Each row is a point on a landscape with many peaks, with its height.
From any point a climber steps to the highest of the 6 points nearest to it. It stops when none of these is higher. Distance is the straight distance between rows; heights are no part of it.
sil h=261: 144, 138, 131, 82, 125, 144, 167, 150, 114, 112, 144, 131, 96, 172, 159, 96, 155, 118, 128, 132, 124, 108, 95
Vipel h=550: 120, 145, 133, 159, 102, 135, 76, 124, 167, 111, 125, 116, 128, 111, 114, 135, 191, 101, 96, 107, 108, 171, 149
guf h=743: 81, 129, 125, 166, 117, 146, 76, 129, 173, 131, 93, 111, 140, 102, 108, 141, 153, 94, 110, 130, 149, 174, 135
fur h=551: 52, 110, 108, 154, 117, 172, 105, 138, 164, 152, 98, 112, 147, 124, 99, 122, 124, 103, 167, 150, 181, 141, 112
mepom h=173: 148, 141, 161, 91, 145, 153, 154, 130, 121, 120, 128, 124, 99, 162, 137, 119, 130, 131, 106, 109, 100, 115, 121
fanit h=365: 114, 152, 136, 129, 124, 159, 109, 126, 165, 110, 115, 107, 106, 142, 131, 127, 161, 115, 123, 120, 98, 139, 125
Zag h=502: 116, 126, 108, 142, 99, 126, 120, 125, 130, 117, 119, 153, 146, 123, 128, 136, 129, 127, 126, 134, 153, 149, 140
bage h=456: 92, 114, 133, 130, 108, 151, 90, 144, 164, 116, 130, 131, 108, 122, 100, 117, 170, 122, 130, 116, 123, 119, 123
tusug h=473: 75, 124, 119, 160, 143, 136, 135, 118, 123, 147, 106, 111, 163, 120, 121, 148, 76, 127, 128, 155, 156, 147, 127
duz h=335: 126, 135, 157, 120, 162, 163, 141, 105, 128, 135, 105, 112, 117, 123, 121, 136, 102, 138, 129, 108, 92, 114, 138
vis h=275: 133, 141, 118, 142, 157, 109, 168, 106, 96, 147, 103, 122, 173, 120, 141, 173, 43, 132, 119, 163, 158, 164, 148
liber h=24: 187, 122, 162, 98, 176, 110, 156, 124, 109, 126, 145, 136, 82, 137, 148, 130, 105, 150, 107, 104, 83, 96, 140
Gufoz h=393: 131, 125, 131, 146, 132, 116, 119, 121, 126, 130, 140, 135, 131, 106, 116, 132, 127, 156, 123, 114, 97, 124, 151
sot h=789: 116, 112, 115, 104, 129, 131, 140, 144, 89, 142, 129, 151, 131, 124, 123, 106, 109, 149, 162, 147, 159, 95, 90
Sura h=79: 145, 118, 120, 133, 136, 86, 148, 125, 85, 140, 144, 157, 168, 109, 132, 124, 70, 145, 149, 152, 148, 112, 133
Fudek h=536: 92, 120, 134, 133, 150, 173, 134, 115, 139, 160, 108, 103, 116, 145, 111, 138, 84, 139, 157, 126, 112, 118, 109
Lofur h=357: 120, 145, 121, 166, 153, 102, 152, 117, 111, 146, 117, 116, 175, 118, 137, 175, 68, 136, 118, 172, 152, 151, 160
nizi h=364: 125, 170, 151, 148, 142, 137, 88, 114, 172, 114, 120, 93, 122, 115, 114, 153, 159, 113, 87, 99, 82, 166, 161
bor h=382: 156, 146, 120, 73, 124, 136, 159, 130, 92, 121, 138, 140, 107, 170, 162, 102, 136, 112, 145, 152, 157, 112, 71
filev h=163: 96, 116, 135, 108, 132, 188, 120, 133, 192, 134, 117, 96, 85, 176, 111, 110, 160, 95, 144, 103, 86, 102, 116
zom h=775: 77, 115, 131, 132, 126, 166, 100, 127, 170, 161, 104, 104, 112, 135, 100, 131, 124, 114, 159, 126, 125, 123, 106
makib h=475: 83, 119, 130, 164, 133, 117, 109, 136, 131, 148, 132, 132, 153, 103, 95, 136, 81, 150, 150, 144, 128, 110, 155
feza h=576: 93, 116, 154, 157, 148, 135, 77, 124, 174, 140, 98, 107, 123, 102, 109, 139, 130, 115, 112, 110, 89, 149, 156
napip h=255: 184, 151, 138, 79, 149, 141, 165, 94, 101, 109, 114, 131, 138, 164, 169, 142, 107, 123, 94, 142, 119, 141, 120
Zudan h=391: 119, 142, 107, 131, 107, 158, 132, 119, 140, 120, 101, 138, 145, 129, 132, 133, 153, 92, 132, 150, 187, 162, 104
pifed h=443: 84, 127, 123, 138, 130, 164, 133, 114, 158, 142, 87, 108, 148, 139, 122, 157, 119, 115, 122, 129, 132, 158, 137
Durut h=379: 94, 123, 93, 120, 117, 160, 138, 126, 128, 139, 118, 130, 149, 128, 124, 122, 135, 121, 162, 143, 163, 123, 94
tisa h=102: 117, 133, 142, 130, 113, 155, 132, 160, 163, 104, 146, 104, 72, 161, 143, 106, 193, 115, 123, 97, 91, 98, 115
losog h=172: 165, 129, 107, 149, 132, 67, 149, 112, 80, 132, 141, 146, 181, 113, 143, 151, 95, 145, 121, 136, 151, 155, 149
Losen h=362: 109, 134, 134, 147, 149, 130, 137, 119, 113, 156, 121, 131, 144, 117, 119, 137, 81, 155, 131, 147, 124, 122, 147
vufu h=316: 160, 109, 99, 133, 99, 72, 136, 138, 101, 115, 141, 165, 167, 121, 130, 114, 105, 136, 124, 131, 162, 140, 129
gika h=414: 186, 118, 106, 116, 106, 86, 134, 126, 98, 92, 157, 154, 139, 125, 149, 128, 141, 151, 108, 104, 113, 149, 139
Rom h=159: 146, 128, 147, 77, 133, 168, 154, 155, 121, 130, 140, 119, 60, 181, 147, 83, 133, 112, 133, 129, 128, 90, 84
lol h=415: 175, 134, 125, 96, 135, 114, 160, 120, 88, 135, 130, 162, 133, 141, 158, 114, 111, 140, 127, 138, 127, 130, 104
Zigu h=289: 124, 119, 148, 121, 127, 127, 130, 143, 129, 124, 145, 134, 86, 117, 129, 127, 133, 160, 124, 102, 81, 101, 147
bulav h=333: 95, 114, 154, 130, 145, 152, 101, 137, 177, 134, 125, 112, 93, 132, 109, 114, 151, 122, 134, 100, 81, 109, 140
vadal h=258: 119, 136, 131, 108, 117, 160, 134, 132, 149, 110, 129, 117, 111, 142, 141, 105, 164, 108, 128, 119, 129, 121, 107
losop h=315: 122, 120, 150, 140, 154, 109, 129, 130, 112, 154, 139, 133, 136, 98, 120, 131, 99, 159, 134, 131, 94, 102, 164
Gizo h=151: 164, 135, 158, 117, 146, 124, 134, 132, 135, 105, 124, 117, 97, 126, 140, 142, 132, 157, 108, 93, 74, 109, 162
tos h=513: 128, 145, 122, 131, 87, 127, 96, 155, 157, 100, 152, 118, 115, 134, 127, 106, 206, 95, 121, 114, 128, 125, 134
Feda h=273: 137, 140, 106, 110, 125, 133, 161, 99, 111, 127, 97, 121, 158, 130, 140, 145, 108, 131, 106, 140, 125, 157, 125
vunoz h=270: 176, 129, 123, 156, 114, 77, 132, 112, 112, 117, 151, 130, 165, 104, 133, 152, 114, 144, 108, 124, 114, 164, 159
Gof h=674: 144, 119, 124, 85, 134, 135, 141, 133, 91, 146, 130, 150, 122, 145, 128, 111, 113, 150, 154, 147, 143, 99, 97
bop h=242: 195, 162, 120, 86, 120, 124, 161, 120, 102, 106, 131, 126, 129, 179, 165, 111, 142, 103, 101, 143, 132, 130, 86
rerer h=432: 85, 137, 110, 122, 103, 171, 119, 137, 155, 123, 111, 121, 118, 127, 119, 123, 170, 87, 174, 140, 162, 127, 102
Rafal h=138: 188, 146, 128, 90, 161, 125, 170, 90, 92, 130, 111, 121, 135, 138, 141, 156, 76, 139, 114, 143, 109, 134, 135
Zigen h=373: 147, 157, 146, 150, 142, 107, 106, 110, 130, 117, 132, 103, 144, 112, 134, 170, 128, 135, 102, 101, 84, 149, 176
Todot h=287: 161, 153, 123, 103, 98, 120, 144, 131, 124, 83, 145, 126, 121, 157, 154, 118, 181, 94, 112, 125, 129, 135, 100
febal h=177: 148, 149, 131, 97, 148, 149, 165, 87, 119, 118, 99, 110, 137, 138, 149, 152, 107, 131, 94, 120, 109, 145, 147
Som h=595: 119, 120, 119, 162, 84, 117, 82, 133, 159, 108, 134, 139, 143, 89, 110, 124, 181, 92, 128, 134, 183, 147, 117
vuna h=549: 98, 118, 125, 180, 100, 111, 80, 132, 163, 140, 131, 137, 148, 76, 82, 114, 134, 131, 129, 134, 141, 122, 145
vak h=137: 172, 122, 129, 121, 152, 74, 149, 112, 85, 135, 133, 129, 150, 118, 155, 148, 93, 161, 130, 135, 108, 129, 151
soga h=514: 111, 143, 126, 159, 134, 120, 113, 126, 130, 126, 124, 134, 151, 91, 129, 154, 117, 125, 119, 139, 127, 153, 160
Dilu h=170: 131, 121, 142, 109, 116, 141, 128, 180, 119, 108, 170, 134, 67, 135, 132, 91, 183, 125, 133, 116, 139, 99, 121
bel h=581: 79, 137, 121, 141, 124, 181, 115, 127, 184, 130, 93, 98, 120, 149, 120, 123, 151, 90, 151, 134, 131, 143, 110
puv h=144: 170, 126, 148, 123, 145, 115, 132, 158, 123, 101, 149, 134, 73, 133, 137, 111, 160, 157, 101, 100, 98, 113, 146
lize h=377: 158, 119, 140, 96, 132, 110, 142, 155, 103, 122, 167, 157, 99, 130, 142, 99, 127, 145, 140, 117, 127, 96, 117
tazu h=611: 83, 120, 112, 173, 112, 115, 97, 124, 139, 137, 129, 138, 161, 96, 99, 137, 134, 127, 118, 134, 149, 146, 140
Zoto h=306: 163, 89, 127, 109, 140, 86, 128, 155, 84, 135, 167, 161, 127, 110, 116, 102, 114, 156, 139, 125, 136, 95, 119
bof h=634: 66, 123, 135, 194, 154, 120, 71, 119, 180, 160, 101, 108, 157, 96, 100, 156, 106, 119, 109, 149, 151, 165, 149
Sukeb h=408: 96, 111, 123, 125, 109, 157, 112, 158, 148, 138, 131, 127, 111, 119, 89, 104, 161, 108, 177, 138, 160, 88, 107
dinul h=702: 136, 132, 110, 161, 73, 125, 85, 130, 154, 104, 141, 142, 142, 105, 120, 122, 185, 106, 115, 118, 165, 142, 129
Rela h=428: 84, 105, 120, 131, 121, 145, 113, 143, 126, 148, 124, 139, 124, 114, 103, 110, 120, 144, 157, 131, 142, 103, 121
Tagom h=437: 101, 112, 142, 141, 143, 121, 106, 146, 137, 148, 134, 131, 116, 96, 111, 122, 142, 158, 138, 116, 96, 103, 147
Mudib h=489: 142, 117, 110, 137, 100, 106, 118, 131, 114, 107, 152, 154, 138, 107, 117, 106, 154, 128, 133, 115, 146, 126, 123
zevu h=39: 190, 123, 137, 137, 161, 67, 145, 126, 81, 138, 155, 130, 120, 112, 138, 144, 94, 176, 135, 116, 106, 124, 155
Tun h=193: 137, 131, 120, 118, 165, 107, 148, 104, 85, 161, 130, 121, 162, 131, 140, 149, 47, 161, 131, 164, 146, 124, 129
vap h=629: 85, 123, 123, 193, 105, 98, 55, 126, 163, 136, 115, 120, 161, 91, 78, 146, 133, 125, 118, 134, 161, 164, 166
tipu h=176: 144, 123, 149, 106, 173, 146, 164, 118, 111, 145, 119, 107, 87, 142, 138, 130, 100, 162, 117, 114, 89, 98, 132
gulu h=467: 90, 117, 140, 111, 125, 190, 120, 138, 171, 144, 125, 99, 85, 159, 108, 111, 160, 100, 189, 124, 138, 94, 85
movi h=259: 159, 102, 119, 131, 144, 50, 131, 146, 80, 142, 163, 164, 148, 103, 132, 113, 85, 164, 150, 135, 138, 108, 142
Rapor h=219: 125, 143, 133, 115, 143, 150, 132, 111, 146, 117, 103, 103, 118, 141, 133, 141, 134, 121, 108, 110, 98, 139, 138
pil h=319: 151, 124, 132, 126, 117, 112, 124, 117, 106, 115, 136, 142, 132, 128, 127, 135, 131, 139, 126, 106, 99, 132, 147
bove h=271: 157, 117, 102, 99, 115, 114, 159, 103, 96, 117, 130, 157, 151, 152, 145, 129, 113, 129, 124, 143, 176, 143, 98
dofe h=248: 135, 151, 118, 104, 115, 148, 162, 112, 132, 102, 124, 122, 123, 172, 159, 132, 153, 96, 128, 128, 133, 133, 97
Kese h=374: 122, 119, 123, 99, 112, 150, 142, 156, 111, 136, 136, 140, 107, 148, 131, 102, 151, 118, 150, 126, 143, 99, 96
vug h=594: 69, 98, 134, 144, 114, 146, 83, 140, 169, 155, 124, 135, 120, 90, 90, 119, 130, 126, 151, 133, 135, 107, 121
nofir h=232: 146, 113, 128, 123, 137, 96, 130, 130, 96, 134, 144, 158, 136, 113, 129, 128, 115, 164, 131, 126, 129, 109, 142
kupu h=366: 120, 136, 111, 142, 145, 123, 157, 101, 108, 139, 110, 127, 154, 136, 138, 158, 93, 125, 123, 156, 159, 156, 125
zor h=237: 133, 134, 101, 119, 131, 101, 162, 115, 91, 146, 125, 161, 168, 129, 143, 142, 83, 135, 144, 156, 168, 139, 119
Gir h=139: 161, 119, 144, 133, 170, 70, 136, 125, 79, 161, 137, 129, 150, 107, 136, 134, 80, 169, 148, 145, 122, 96, 161
mit h=546: 152, 124, 98, 154, 76, 91, 119, 134, 135, 114, 139, 155, 152, 102, 119, 135, 154, 117, 116, 116, 154, 152, 135
zilet h=566: 55, 110, 129, 185, 145, 155, 117, 129, 156, 154, 92, 117, 158, 118, 100, 160, 93, 104, 115, 161, 171, 178, 137
Sak h=180: 188, 129, 131, 99, 106, 116, 138, 142, 114, 88, 161, 139, 91, 169, 161, 107, 163, 132, 104, 104, 109, 116, 104
Muzo h=378: 134, 159, 136, 121, 88, 139, 129, 137, 135, 96, 145, 108, 124, 147, 147, 113, 186, 96, 104, 114, 120, 134, 116
fifu h=322: 103, 131, 154, 118, 146, 166, 122, 117, 170, 134, 106, 94, 93, 149, 126, 132, 131, 116, 110, 103, 74, 126, 139
vado h=210: 118, 162, 129, 116, 108, 163, 142, 134, 176, 101, 121, 76, 110, 170, 157, 106, 174, 64, 125, 129, 123, 132, 100
rebo h=735: 188, 93, 116, 110, 114, 73, 136, 135, 83, 120, 171, 172, 115, 128, 146, 99, 120, 148, 133, 122, 123, 120, 117

For each start below, name the point where the climber stops.
nofir: guf
Gir: guf
Tun: guf
Feda: guf

Call two points neighbours if one is among the 6 nearest of the other. Go from one point of each pair to the other, from neighbour to neighbour, staying as high as possible. Name the lowest point that can't be avoided.
zom, guf: fur
zom, sot: Rela
rebo, guf: lol
guf, dinul: Som
